A landscape with many valleys, sampled at points; each row gives a point and its height.
A ball rolls from a point to the lowest of its 2 nearest points, and stops where none of them is lower. Distance is the straight distance between rows; heights are no part of it.
votip: [104 130 145 120 112 119 104 121 133 130 139 126 113 157  96 121  99 145
 135 134  92 131 126]  height 4.07
zala: [106 152  81 159  80 113 159 107 137 156 125  93  64  80 128 114 148 144
 160 117 214 119 140]  height 6.09
Pemap: [147 145 196 109 167 167  77 168 152 184 127 113 154 156 119 145 137 132
 100  83  78 142 157]  height 8.37
Maf: [138 165 111 156  92 125 191 133 139 114 110 112 122 116  61 123 142 138
 116 154 147 125 100]  height 5.98
rivi: [136 178 107 124 160 210 106  99 157 110  84 111 141 119 165 136 142 179
 123 110 148 135 126]  height 7.01
tini: [124 146 154 148  62  81 178 154 138 113 147 120 136 126  26 107 148 129
 147 152 122 131  94]  height 2.19
Fuve: [ 68 154 148 146 123 153  53  91 148 178 127 133 109 131 124 130 157 144
 191  84 162 116 181]  height 4.93
gim: [116 124 105 163 100 125 150 178 144 160 106 108 123 129 109 130 183  59
 154 124 184 105 148]  height 4.61
basi: [124 173 147 144  72 169  74 125 173 105 124 138 153 159 103 102 121 121
 148 140  84 140 115]  height 8.86
zam: [137 139 125 125 154 195  83 107 103 106 110 194 205  97 186 110 134  72
 147 119 127 127 115]  height 3.91
kodav: [144 118 160 122 106  81 180 176 120 126 152 109 134 136  62 129 135 128
 113 131  93 134 103]  height 1.39
Bip: [159 118 177  94 177 132  92 100 104  99 122 147 185 102 195 124  84 157
 105 142  80 150 103]  height 7.71
fak: [124 126 179 140  67  83 128 144 129 126 160 126 134 127  43  95 132 171
 160 136 122 151 102]  height 2.47
sigon: [121  65 115 133 137  56 156 104  42  85 179 158 117 103 147 123 104 134
 136 134 134 118 102]  height 5.81
Betu: [143  90  81 151 128  80 193 151 103 125 129 100  85  94 149 136 152 126
 122 129 203 120 130]  height 4.06
guza: [140 138 164 103 132 123 125 108 107 104 148 132 150 121  96 119  80 193
 104 130  69 154  89]  height 3.68
tos: [157 156 167 113 140 127 192 184 115 139 164 114 167 119  61 137 118 137
  74 102  59 142 102]  height 8.74
Gurot: [109 107 129 153 130 114 129 133 101 169 128 111 112 101 127 131 156 137
 161  99 187 120 141]  height 3.23
kob: [119 163 141 121 112 133 151 154 146 154 153 127 120 166  71 133  99  98
  98 126  43 114 130]  height 8.16
Fas: [111 139 153 125 124 163  38  77 154 101 115 145 160 112 198 105 126 149
 183 143 126 135 137]  height 4.04
naro: [138 110 110  99 152 136 115 128 119 113 134 154 141 144 174 131  94  86
 101 148 100 127 132]  height 4.87
bosar: [157 153 103 121 148 171 152 103 115  85  98 127 155 103 149 126 104 172
  91 133 143 146  90]  height 7.51
gesi: [142 204 137 148 117 210 127 151 161 128 102 124 172 144  90 121 152 109
 114 106  95 136 116]  height 8.57
nofen: [110 149 146 149 152 169  95 110 120 162 112 123 136 106 121 128 157 161
 152  80 170 129 140]  height 7.98
sagap: [106 171  98 151 130 199 119  93 116 117 100 147 154  90 136 117 146 139
 158 101 177 127 114]  height 6.67
Kefa: [121 159 104 143 102 156 104 123 192 142  99  86  82 151 129 134 140 152
 134 128 161 130 156]  height 5.54
Teke: [ 70 128 135  99 147 131  82  95 127 159 137 144 102 167 112 149 104 119
 159 117  80 104 167]  height 5.18
dade: [117 115 175  98 150 103  62  64 148 121 126 113 119 121 174 123  97 219
 155 148 111 143 141]  height 6.69
pakem: [126 162 157 138 144 174 100 145 145 164 111 112 143 138  92 132 165 156
 130  80 140 136 148]  height 8.14
ponet: [114 125 150 140 174 147  87  95 103 160 102 129 135  90 176 140 149 156
 156  89 177 128 148]  height 7.84
zet: [127 196 133 133 152 216 120 126 119 134 112 147 185 114  99 130 140 124
 118  82  95 129 115]  height 8.36
zat: [109 183 111 156  94 188  69 105 196 120 103 102 114 145 146 125 157 153
 156 117 155 136 154]  height 5.12
Tado: [133  70 182 125 165  99  85 155  94 171 136 131 136 138 165 139 142  88
 136 109 109 118 151]  height 2.83
zop: [ 71 152 104 139 124 165 110 119 114 164 120 166 131 144  91 141 135  65
 168  99 124  91 157]  height 2.86
niviv: [101 157 109 105 155 170 116 121 131 149 122 149 129 157 124 152  99  89
 113 113  77 106 155]  height 5.47
fufot: [104  88 147 138  79  77 124 164 108 136 158 134 124 148  87 113 134  80
 168 140  99 114 121]  height 3.82
pezin: [126 106 210 146 149 114  59 103 105 157 123 136 160  96 154 110 145 160
 167 103 144 148 131]  height 3.20
seg: [115 125 170 112 165 129  50  54 137 105 108 148 166  98 219 113 117 167
 179 147 118 130 141]  height 3.74
kaz: [130 159 143 152  98 128 167 184 146 141 114 107 156 120  55 119 191  96
 149 117 160 120 121]  height 3.96
mib: [174 140 123  83 153 152 148 122 127  85 134 131 160 121 164 136  61 152
  55 149  64 150  97]  height 7.36
tamim: [106 146 109 155 103 114 180 147 106 129 137 143 139 122  62 123 146  72
 138 130 125 101 117]  height 8.01
bimun: [118 115 214 144 113  97  67 106 111 152 150 142 150  93 112  95 143 185
 180 108 150 158 124]  height 2.99
mober: [124  81  52  93 166  90 175 100 125  98 162 152  56 173 172 158 100 104
  82 150 106 109 146]  height 5.94
div: [136 130 153 146  88 124 111 150 122 117 126 126 167 121 100 100 129 120
 151 131 129 138 100]  height 2.74
nerop: [102 126  89 135  81 101 150  86 121  87 141 156 103 120 116 107  89 131
 145 170 138 124 104]  height 4.34
noz: [159 101 111 132 138 112 169 194 132 142 120 104 115 153 132 151 146  67
  89 130 123 115 142]  height 2.63
likez: [156 138 164 130  74  68 194 187 143 102 141 103 152 124  42 121 153 114
 122 156 110 133  87]  height 1.85
zinib: [111 165  82 151 108 168 147  99 126 104 106 145 134 111 121 116 127 123
 137 136 161 123 109]  height 6.41
mapap: [163 110 155 111  95 115  96 132 143  93 130 117 147 136 138 106  86 154
 116 168  92 156  95]  height 4.43
firag: [127  60 201 124 147  72 104 171  86 168 157 124 131 133 123 128 152 123
 143 103 105 132 131]  height 2.67
nited: [ 95 153 148 152  97 135  62 117 171 170 131 101  90 134 122 117 159 160
 177  96 172 132 176]  height 4.75
Lera: [103 173 108 143 114 203  54 113 179 123  94 135 137 147 168 127 150 104
 168 118 140 121 156]  height 4.64
Gadaz: [138  56 111 118 171 105 102 113  92 126 139 163 136 115 216 135 131  73
 130 133 165 122 150]  height 5.32
Duga: [151 132 188 133  99 128  67 135 162 132 130 106 138 136 108 106 141 208
 137 121 131 168 123]  height 1.69
til: [109 137 110 126  64 128  64  93 183  97 125 129 112 144 170  98 102 125
 177 174 133 132 139]  height 8.99
daniv: [137  66 128 143 151  76 148 137  52 115 154 138 137 100 154 134 138 117
 133 117 154 119 114]  height 5.65
Tere: [150 129 130 128 143 106 204 199 109 134 169 126 151 133 107 157 131  52
  83 110  65 105 123]  height 1.51
kibu: [147  84  89 102 173 138 119 124 111 122 137 171 146 134 199 136 115  54
  97 138 137 124 152]  height 5.11
Kana: [124 135 191 119 184 138 103  95  80 146 129 151 173 100 125 129 121 167
 125  92 103 140 115]  height 8.03
Beduk: [146  71  74  96 124  92 126 100 155  81 147 149  97 152 200 114  87 108
 108 191 144 143 132]  height 5.67
rera: [147 165 127 110 130 164 122 114 160 107 105 104 130 146 123 132 101 180
  95 134 102 143 114]  height 6.93
Funet: [123 135 127 149  82 151  89 140 138 119 116 148 163 135 127 101 131  77
 161 140 126 126 116]  height 3.12
Tov: [160  93 181 109 190 130  66 122 130 146  96 112 147 128 217 140 126 143
 116 125 126 139 145]  height 4.32
raf: [100  89 134 137 136 106 118 150 117 178 130 111  88 145 120 143 145 113
 146 106 144 114 158]  height 2.89
Vin: [ 94 125  54  82 192 167 125  77 123 127 125 192 131 139 174 153 106  67
 126 130 126  96 177]  height 3.90
rizov: [125 136 146 152  85 121 119 170 173 160 116  87 106 153  78 120 164 126
 144 121 148 133 147]  height 4.74
vovip: [110 168 113 139 136 159 158 116 109 137 120 136 140 120  71 132 131 145
 120 101 135 120 117]  height 7.99
mupu: [165  83 180 125 103  67 149 209 144 146 132  74 128 127  91 124 174 147
 138 128 149 148 120]  height 5.08
Milob: [110  82  63  82 151  92 137  79 143  93 154 158  72 160 187 135  82 122
 114 183 117 120 153]  height 5.79
dukeb: [121 155 152 141 102 100 172 160 142 153 139 112 116 127  24 121 168 171
 138 109 155 139 123]  height 5.49
zogar: [132  70 131 140 144 100 113 139  72 127 142 158 158 107 173 124 135  75
 145 127 152 117 130]  height 5.50
gep: [104 139 134 160 107 129 141 169 129 172 123 109 129 117  72 127 185 103
 168  92 183 116 145]  height 4.33
fup: [101 146  65 145 120 136 154  98 152 159 106  93  50 112 150 141 133 147
 139 116 203 113 160]  height 6.36
varod: [166  99  84 152 114  87 200 176 143 120 112  87  96 114 145 139 167  97
 111 151 205 125 129]  height 3.65
Rudav: [159  93 183 109 147  80 168 188  77 130 179 116 160 117 108 139 123 129
  91 105  61 137 102]  height 3.11
veliv: [156 152 151  76 182 163 110  99 130  92 121 136 172 120 181 137  75 175
  85 140  65 147 109]  height 7.54
tib: [104 187 135 121 164 184 135  94  91 135 128 154 166 109  75 135 120 165
 119  82 107 128 114]  height 8.17
tekem: [ 98 132  84 104 157 170  92  99 132 132 116 186 144 142 170 138 112  61
 148 134 125 102 167]  height 3.57
pupuz: [140  71 190 115 142  72 132 179  84 150 179 129 137 136 119 138 130 104
 115 108  57 125 120]  height 2.85
tud: [105  84  94 119 131  76 146  63  74  81 164 164 108  92 165 119  85 154
 145 153 155 131 106]  height 5.95
vavud: [150 160 113  90 136 146 146  99 152  86 117 120 124 144 130 133  64 178
  73 162  68 140 101]  height 7.16
panam: [ 73 154 132 134 153 159 115 108  97 174 129 157 132 132  67 142 139 122
 155  78 124 108 152]  height 2.44
Bubi: [178 165  73 151  97 146 202 110 150  70  98 133 130 104 121 115 126 136
  90 186 164 136  77]  height 6.40
tuni: [167 108  91 133 123 110 180 175 154 132 100  87  97 144 135 146 147  98
  87 151 160 123 132]  height 3.17
sog: [105  86 150 131  92  64 111 101 107 129 161 118  93 103 130 109 107 181
 167 138 143 139 114]  height 3.33
nem: [131 192 139 111 162 233  71 122 163 123 101 135 173 144 164 139 137 124
 124 100  83 127 144]  height 6.29
Bav: [122 166  89 168  54 135 135 106 157 122 117 104  98  87 133  99 145 142
 162 135 198 131 122]  height 5.83
Vot: [138 114  44 109 172 157 153  96 138 111 114 155 121 121 196 133 125  93
  96 142 195 126 154]  height 7.20
Fofom: [ 97 122 125  97 173 135 116 129 126 171 134 127  90 174 123 166 108 110
 114 106  75 109 167]  height 5.29
bage: [142 166 101 123 145 198 117  96 136  84  96 145 168 110 165 117 117 150
 120 135 135 142 101]  height 7.32
dop: [153  90 162 112 160 103 113  98  68  89 141 152 171  90 175 121  89 149
 111 139 108 146  90]  height 7.82
mador: [156 140 200 124 144 139  77 111 146 134 123 102 141 119 130 119 139 235
 122 108 138 175 128]  height 2.40
kufe: [127 136  64 151  60 102 169  84 150  87 134 147  89 116 133 100 106 113
 137 194 171 125 110]  height 4.51
nos: [152  94 198 118 172 101 110 112  70 124 131 133 167  96 156 124 112 166
 117 115 113 148 102]  height 7.92
Vasuz: [153 107 132 100 128 134  91 125 139 101 122 134 148 140 178 118  89 127
 118 162 103 142 114]  height 4.65
Renut: [147 129 131 123 127  96 203 174 112 111 159 116 130 135  85 147 115 101
  80 130  72 118 106]  height 0.73
Ruges: [141 101 176 135 131 128  62 121 123 135 112 126 156 108 187 113 137 139
 157 129 150 140 126]  height 3.46
bobur: [109  83 158 153  70  77  91 159 124 147 147 121 123 132 114 101 145  93
 184 136 142 125 130]  height 3.73
buvo: [122 169 143 120 166 166 175 171 119 180 151 128 151 133  72 161 120 100
  80  77  58 116 138]  height 8.54
seme: [127 112  87 113 120 104 140  66 113  72 136 145 114  91 172 109  77 179
 129 168 161 146 101]  height 6.10
gariz: [ 89 115 166 138 123  86 148 161 105 180 161 133 109 130  37 122 172 139
 167  89 142 125 146]  height 2.31
fasi: [124  84  81 147  89  48 195 127 106  79 174 155  88 146 121 124 121  83
 125 171 127 109 111]  height 4.82
vus: [120 131  78 149 141  99 228 144 101 126 135 122  88 139  84 157 147  94
  99 130 135  93 127]  height 5.03
gatas: [165 109  91 147  75 107 144 148 179 104 105 108 100 138 146 114 131  97
 118 187 165 135 119]  height 5.35
mota: [117 159 126 120 184 196  82  57 120 100  91 161 175  79 206 123 142 167
 162 115 151 129 126]  height 7.52
Goso: [124  83 105 141 102  68 176 167 120 133 140 108  81 141 113 141 154  94
 137 139 149 109 134]  height 5.10
kifo: [119 166 164 144 144 153 108 145 140 180 130 128 122 132  61 128 177 198
 140  73 168 151 161]  height 8.29
dudus: [119 160 159 122 144 131 178 161  97 155 173 145 166 120  50 140 115 114
  99  86  55 125 118]  height 8.64
Debit: [132 108 137 105 127  97 142 110 100 100 149 130 124 131 119 127  79 164
 106 147  81 139  97]  height 3.97
pobe: [104  95 102 124 141 106 138 108  76 114 151 167 122 124 137 132 108  95
 135 130 123 111 124]  height 4.38
Midof: [139 151  83 153 100 134 183 108 119  86 113 138 137 104 107 115 120 129
 118 158 161 128  89]  height 6.21
Kefar: [152 158  81 138 159 190 164 130 114 116  91 138 160 107 139 134 141 119
  95 112 166 128 115]  height 6.76
Tiduk: [105 114 199 124 170 113  57  62 109 139 118 155 160 102 179 122 121 154
 174 117 116 132 141]  height 3.45
rifez: [141 114 165 131 108  76 175 178 123 139 142  96 133 108  61 124 170 164
 143 116 162 148 112]  height 5.27
Rudo: [131 159 166 107 178 167 125 162 130 192 142 123 140 145  97 157 121 126
  84  73  62 127 152]  height 8.45
komuf: [145  81 143 124 100  69 136 128 127 113 139  93  85 122 131 122 103 188
 130 151 138 150 106]  height 3.52
narov: [137 153  58 137 127 160 179 124 133 109 126 180 140 146 130 127 127  20
  86 161 132 110 134]  height 7.72
nedo: [169  96  75 122  95 107 140 119 174  85 121 127  95 146 178 110 101 110
 104 199 159 146 127]  height 5.52
fuba: [156 112 140 111 173 170  82 130 109 122 115 170 191 113 207 126 117  75
 115 125 118 132 131]  height 4.26
minuv: [121  97 166 127 142  81 166 193  84 153 163 123 149 123  81 139 170  88
 133  91 109 114 122]  height 2.81
rame: [107 181  92 117 145 191 137 108 123 121 120 170 158 131 121 134 101  83
 114 118  89 111 128]  height 5.72
Guzum: [123 134 114 133 140 119 174 123  79 117 135 130 136 112  92 134 118 146
 112 116 127 128 104]  height 7.85
Zeri: [139  76 197 135 108  62 109 157 108 152 155 106 128 100 108 107 154 174
 161 117 154 149 118]  height 2.68
Voma: [143 142 183 143  78 135  89 155 148 122 130 118 167 136  78  95 146 159
 148 124 116 157 109]  height 2.29
pebe: [138 174  62 148 132 150 222 127 111  99 136 174 150 124  94 132 127  46
  77 153 123  98 114]  height 7.83
Bope: [111 128  90 124 155 147 108  99 144 161 100  99  77 120 182 147 132 155
 140 113 190 120 166]  height 6.60
Raroz: [ 86 152  97 131 121 178  80 118 144 145 111 164 134 156 137 133 126  51
 163 121 124 100 158]  height 3.22
gino: [105 160 130 137 106 124 169 153 117 140 148 144 133 148  53 128 122  83
 120 124  78 108 122]  height 8.09
dibo: [106 121  86 137 146 105 199 148  95 144 151 143  85 152  91 159 141  66
 110 108 103  87 146]  height 4.78
Gefek: [121 173  84 161 111 136 213 130  98 103 129 160 153 109  66 124 143  70
 113 149 138  98 102]  height 7.93
Gem: [162 130 117 130 139 137 167 129  89  94 120 129 166  98 128 121 114 149
  92 133 136 142  90]  height 7.69
tutan: [109 109 152 101 162 106 103  75 104 121 132 132 118 111 153 132  94 191
 141 135 116 133 122]  height 6.59
sul: [159 143  69 153 105 128 195 147 143 101 119 155 139 127 122 117 157  30
  99 181 163 109 121]  height 7.59
vifom: [144 183  91 134 110 162 170 110 161 103 100 125 116 148 103 132 107 129
  84 167 108 120 109]  height 6.22
Meb: [134 106 129 100 170  98 184 157  98 142 164 117  85 157 123 167 106 134
  68 101  51 115 127]  height 4.25
Lofo: [124 117  86  85 191 147 119  91 133 121 109 137 110 138 194 151  98 139
 109 141 130 117 156]  height 6.89
duba: [126 113  81 136 144  96 216 130  96 121 131 104  76 128 103 158 131 150
  96 122 157 116 122]  height 4.91
zekef: [152 159 165 135 103 125 176 205 135 126 126 112 193 113  56 125 176  81
 129 124 122 128 101]  height 3.56
tukez: [140 123  60  91 182 163 129  84 144 103 100 148 128 115 213 134 109 144
 103 148 169 132 143]  height 7.04
dulon: [100 155 152 146 103 174  36  97 157 123 113 138 153 133 152 109 144 133
 181 114 131 130 144]  height 4.30
nuz: [142 116 129 150  74 128  72 117 151 111 120 116 131  89 192  91 132 139
 171 144 186 148 116]  height 4.08
vabu: [141 149 130  82 184 179  73  85 157  89  99 146 172 122 215 128 109 158
 126 144  96 130 137]  height 7.11
poni: [144 142 152 101 149 161  50  96 174  94  99 111 152 132 210 126 116 183
 135 152 107 142 139]  height 6.94
boga: [121 100 146 105 122  96 123 139 138 146 141 107  82 171 114 137 101 140
 114 136  76 127 135]  height 4.21
gel: [136 118  64 155  84  81 202 105 137  79 144 156  90 134 111 118 116  81
 110 197 152 111 109]  height 4.68
Ful: [138 132 112 114 128 124 140 113 148 118 114  96  93 141 125 137  98 190
 102 142 132 144 120]  height 6.70
Mono: [129 141 117 153  89 126 140 126 137 126 115  99 115  99 107 113 141 161
 143 127 181 136 113]  height 5.55
Tilav: [140  97 107 132  85 113  91 114 142  96 126 141 127 116 185  95 107 113
 147 171 166 141 115]  height 3.80
fol: [136 122 181 153  70 128  51 122 145 112 133 122 159 115 145  87 134 151
 178 136 139 151 107]  height 3.92
mal: [115 121 124 115 180 132 149 120 105 162 123 107  92 133 109 157 125 175
 103  91 132 127 141]  height 3.40
med: [127  88 124 148  83 105  98 147 125 131 128 130 130 118 158 105 131  88
 165 148 166 128 128]  height 3.58
Leba: [141 117 109 140  73 106 129 147 182 132 108  87  71 162 128 127 126 117
 129 167 141 129 139]  height 5.19
Pon: [100 105 131 128 112  72 175 161 113 150 161 121  72 169  66 145 141 116
 125 118  83 102 131]  height 5.31
rin: [ 93  92 150 144 105  79 100  86  83 131 155 144 123  75 147 103 114 149
 183 133 161 128 117]  height 3.19
savat: [125 168 127 144 107 127 188 123 148 138 119 103 102 136  38 131 139 174
 112 129 136 132 121]  height 5.75
norig: [108  99 108 122 110  88 141 100 102 102 151 142  95 137 123 125  89 141
 133 152 113 127 113]  height 4.18
tofe: [130 179 109 108 161 220 103 120 137 123 108 167 184 129 163 136 114  82
 115 109  84 115 133]  height 6.00
Navo: [127 101 111 104 175 131 101 103 139 143 104 109  97 125 202 149 118 152
 125 133 158 126 162]  height 6.77
zimel: [147 142 159 116 102 133 133 184 155 143 147 114 145 161 104 129 101  86
  92 136  42 134 123]  height 8.23
goni: [163  79 166 107 182 123  81 130 102 133 116 149 164 118 220 135 114  92
 112 131 113 133 138]  height 4.54
lak: [150 133 161 142  90 119  77 120 168 143 125  73 102  98 152 110 153 215
 148 110 186 166 137]  height 4.71
naf: [146 114 165 135  98  95 143 210 163 161 124  76 117 155  80 131 179 108
 137 124 138 134 138]  height 4.94
zusam: [149 148 122 147  84 127 145 163 182 139 101  85  98 162  87 131 144 127
 115 152 130 129 132]  height 4.98
zitan: [103 117 126  98 168 106 100  44 118 101 124 140 122  89 197 125  87 197
 159 156 138 127 134]  height 6.46
Vopob: [121 112 158 137 154 122 138 176  87 168 137 124 162 115  89 139 173  91
 142  81 136 115 136]  height 2.45
sivap: [118 145  92 116  89 118 132  93 172  97 116 121  80 162 127 123  84 146
 121 182 113 128 125]  height 6.39
lubiz: [153 110  51 140 138 119 195 143 136 109 133 148 111 138 144 134 153  42
  85 160 174 110 144]  height 7.47
nofem: [114 130 135 125 132 145  94 115 126 134 117 133 139 136 138 126 119 127
 140 122 127 123 132]  height 4.31
rerik: [104 187  87 124 122 165 159  96 136 112 117 156 126 146  94 132  92 108
 102 146  90 110 117]  height 5.97
Mag: [ 94  93 115 116 140  93 158 163 123 172 149 121  55 183 100 165 142 100
 114 102  84  96 155]  height 5.43
talu: [159  89 182 118 164 119  79 147 141 167 106  83 120 136 173 141 140 167
 116 113 136 148 148]  height 4.03
mukod: [136 155 174 110 132 142 102  97 135 115 131 120 140 127  99 118 106 228
 121 120 106 159 108]  height 3.18
gemor: [152 104 136 120 142 107 162 212 115 153 151 115 140 144 130 153 146  43
  97 109  87 110 142]  height 2.10
Lis: [105 114  64  96 176 131 148  96  98 119 160 194 115 147 156 155  97  58
 100 130 100 102 157]  height 4.24
gegas: [109 102 159 124  90 103  84 143 131 135 150 137 123 161 108 112 108  97
 153 143  81 121 126]  height 3.93
vipa: [165 103 181 110 186 106 159 161  70 142 170 123 162 109 135 153 106 138
  68  92  58 139 109]  height 3.47
vez: [133 120 156 129 123  89 187 216 112 137 137 103 169 117  76 138 188  72
 138 111 143 114 119]  height 3.16
Tukuv: [138 134 168  99 129 135  58  82 171  93 119 105 136 133 178 116 102 225
 139 154 100 155 123]  height 6.79
Fovak: [ 68 160 139 125 130 156  69  98 151 164 128 139 105 160  98 139 135 145
 167  98 115 114 172]  height 5.06
Mudu: [121 130 191 144  99 103 111 133 108 135 156 141 157 100  62  91 147 186
 165 112 144 153 102]  height 2.73
vetu: [118 136 115 133 181 171  98  76 105 134  96 154 155  80 198 133 139 139
 154 103 184 122 137]  height 7.70
Tada: [132 148 121 142 107 188  84 125 130 102 110 165 190 120 158 100 132  86
 152 129 126 131 107]  height 3.49
peg: [101 183  86 123 100 160 114  79 185  99 101 126  96 157 124 126  99 153
 132 163 114 121 137]  height 6.23
moki: [160 120 145 152  58 118  71 131 177 121 118  78 115  96 167  94 143 170
 160 136 182 162 124]  height 4.35
Ves: [145  81  93 150  90  46 197 166 123  91 152 125  97 138 123 129 152  71
 124 170 149 111 114]  height 4.95
met: [132 183  75 161 146 212 158 114 124 123  80 125 153  93 132 131 160 134
 125  97 188 126 112]  height 6.99
bamem: [148  72 160 120 141  88 113 139 124 147 127  84  93 135 150 139 127 178
 121 125 138 145 130]  height 3.76
Ruku: [ 96  95 170 125 155 104 110 152 110 201 146 127  88 154  93 147 159 129
 145  84 117 119 162]  height 2.70
dapob: [112  94 121 137  87  50 196 160 122 129 154 106  69 154  74 141 156 121
 135 144 116 111 117]  height 5.22
Vul: [115  78 186 131 123  63 130 175 104 171 162 118 111 135  76 123 166 144
 159 103 134 130 138]  height 2.50
Gako: [142 111 174 142 101 138  49 151 147 139 115 120 161 138 158 105 141 112
 159 131 125 143 130]  height 3.70
tofiv: [145 114 154 134  81 111  90 118 137 101 127 110 139 107 140 100 108 180
 148 152 142 160  96]  height 4.17
ruv: [ 94 126 109 137 121 139 115 108  95 127 129 162 141 115 122 121 115  97
 160 124 138 114 127]  height 4.55
nopa: [163 101  47 125 147 135 171 128 154 110 114 135 104 140 178 130 135  77
  78 158 191 133 147]  height 7.34
taniv: [120 110  85 117 151 116 167 139 101 125 154 155 105 155 132 155 108  67
  94 128  86 104 143]  height 4.52
goga: [152 101 104 138 138  93 190 134  89 112 128  95 112  93 129 137 131 170
 104 126 176 137 108]  height 4.49
Govol: [144 111 112 111 180 125 167 148 104 146 129 105 100 144 135 164 118 134
  76 108 108 123 136]  height 3.87
tatil: [153 163  80 125 150 174 168 128 141 116  91 129 128 136 135 142 115 109
  78 136 135 124 122]  height 6.50
Kedo: [106 125  75 160 131 122 181 156 125 161 109 119  92 143 104 151 166  58
 128 119 172  93 156]  height 4.92
kef: [141  99 128 103 131  94 163 159 127 133 150 111  81 176 123 155 101 118
  79 137  58 124 128]  height 4.37
Ral: [ 92 132 156 135 141 125 135 149  87 176 151 150 142 127  50 131 158 116
 152  79 121 114 142]  height 2.03
guf: [ 99 138 148 165  71 120  91 153 166 175 133 108 103 141  86 109 171 123
 179 109 168 130 160]  height 4.58
Filum: [134 158 129 153  95 146 106 120 162 146 115  86 105 101 124 113 160 185
 147 104 191 148 134]  height 5.16
kovum: [130 150 125 132  70 148  79 113 180  93 114 131 139 153 140 102 105 134
 150 165 110 139 116]  height 8.94
Zem: [124 168 114  95 193 186 102  64 136  90  95 143 159 101 192 135 116 194
 134 131 123 125 128]  height 7.31
zib: [157 139 178 112 132 148  97 189 158 168 139 105 156 162 114 134 117 103
  94 109  57 141 140]  height 8.30
Bimo: [135 117  83 124  99  98 161 105 163 106 113 100  57 140 134 134  97 160
 108 173 146 130 126]  height 6.52
Magu: [139 192 125 138 149 239  74 120 177 110  87 115 154 141 162 133 164 154
 133 100 128 140 138]  height 6.63
Tomim: [134 191 130 154  79 180 109 141 186 118 100 119 139 164  91 115 143 106
 123 137 101 128 127]  height 8.75
tadav: [113 140 182 125 161 148  99 125  84 166 139 157 175 115 101 129 129 121
 131  84  91 129 129]  height 8.11
Kegon: [108 188  75 132 120 176 134  88 190 119  91 102  81 154 129 142 123 168
 121 142 152 125 146]  height 5.93
lil: [150  75 150 116 164 108 122 192 101 166 139 115 133 147 159 152 142  70
 107 104  98 118 149]  height 2.54
mufu: [128 126 100  98 134 131 100  67 145  79 120 132 124 105 200 115  89 187
 140 166 151 140 119]  height 6.28
Mes: [114 111 151 121 167 110 154 151 101 182 142 115  96 143  73 153 151 160
 118  82 125 122 148]  height 2.98

Where does a ball stop that starts at each point below?
Pemap | med
nopa | med
mib | Renut
Pon | Duga
kifo | Renut
mapap | Renut
pakem | Renut

Call two points neighbours if one is among the 2 nearest of the other. Go from one point of each pair to the other, from neighbour to neighbour, staying as low as possible. Name the highest point that can't be avoided.
guf / med | mober
rin / Duga | goni
med / Ruku | kef
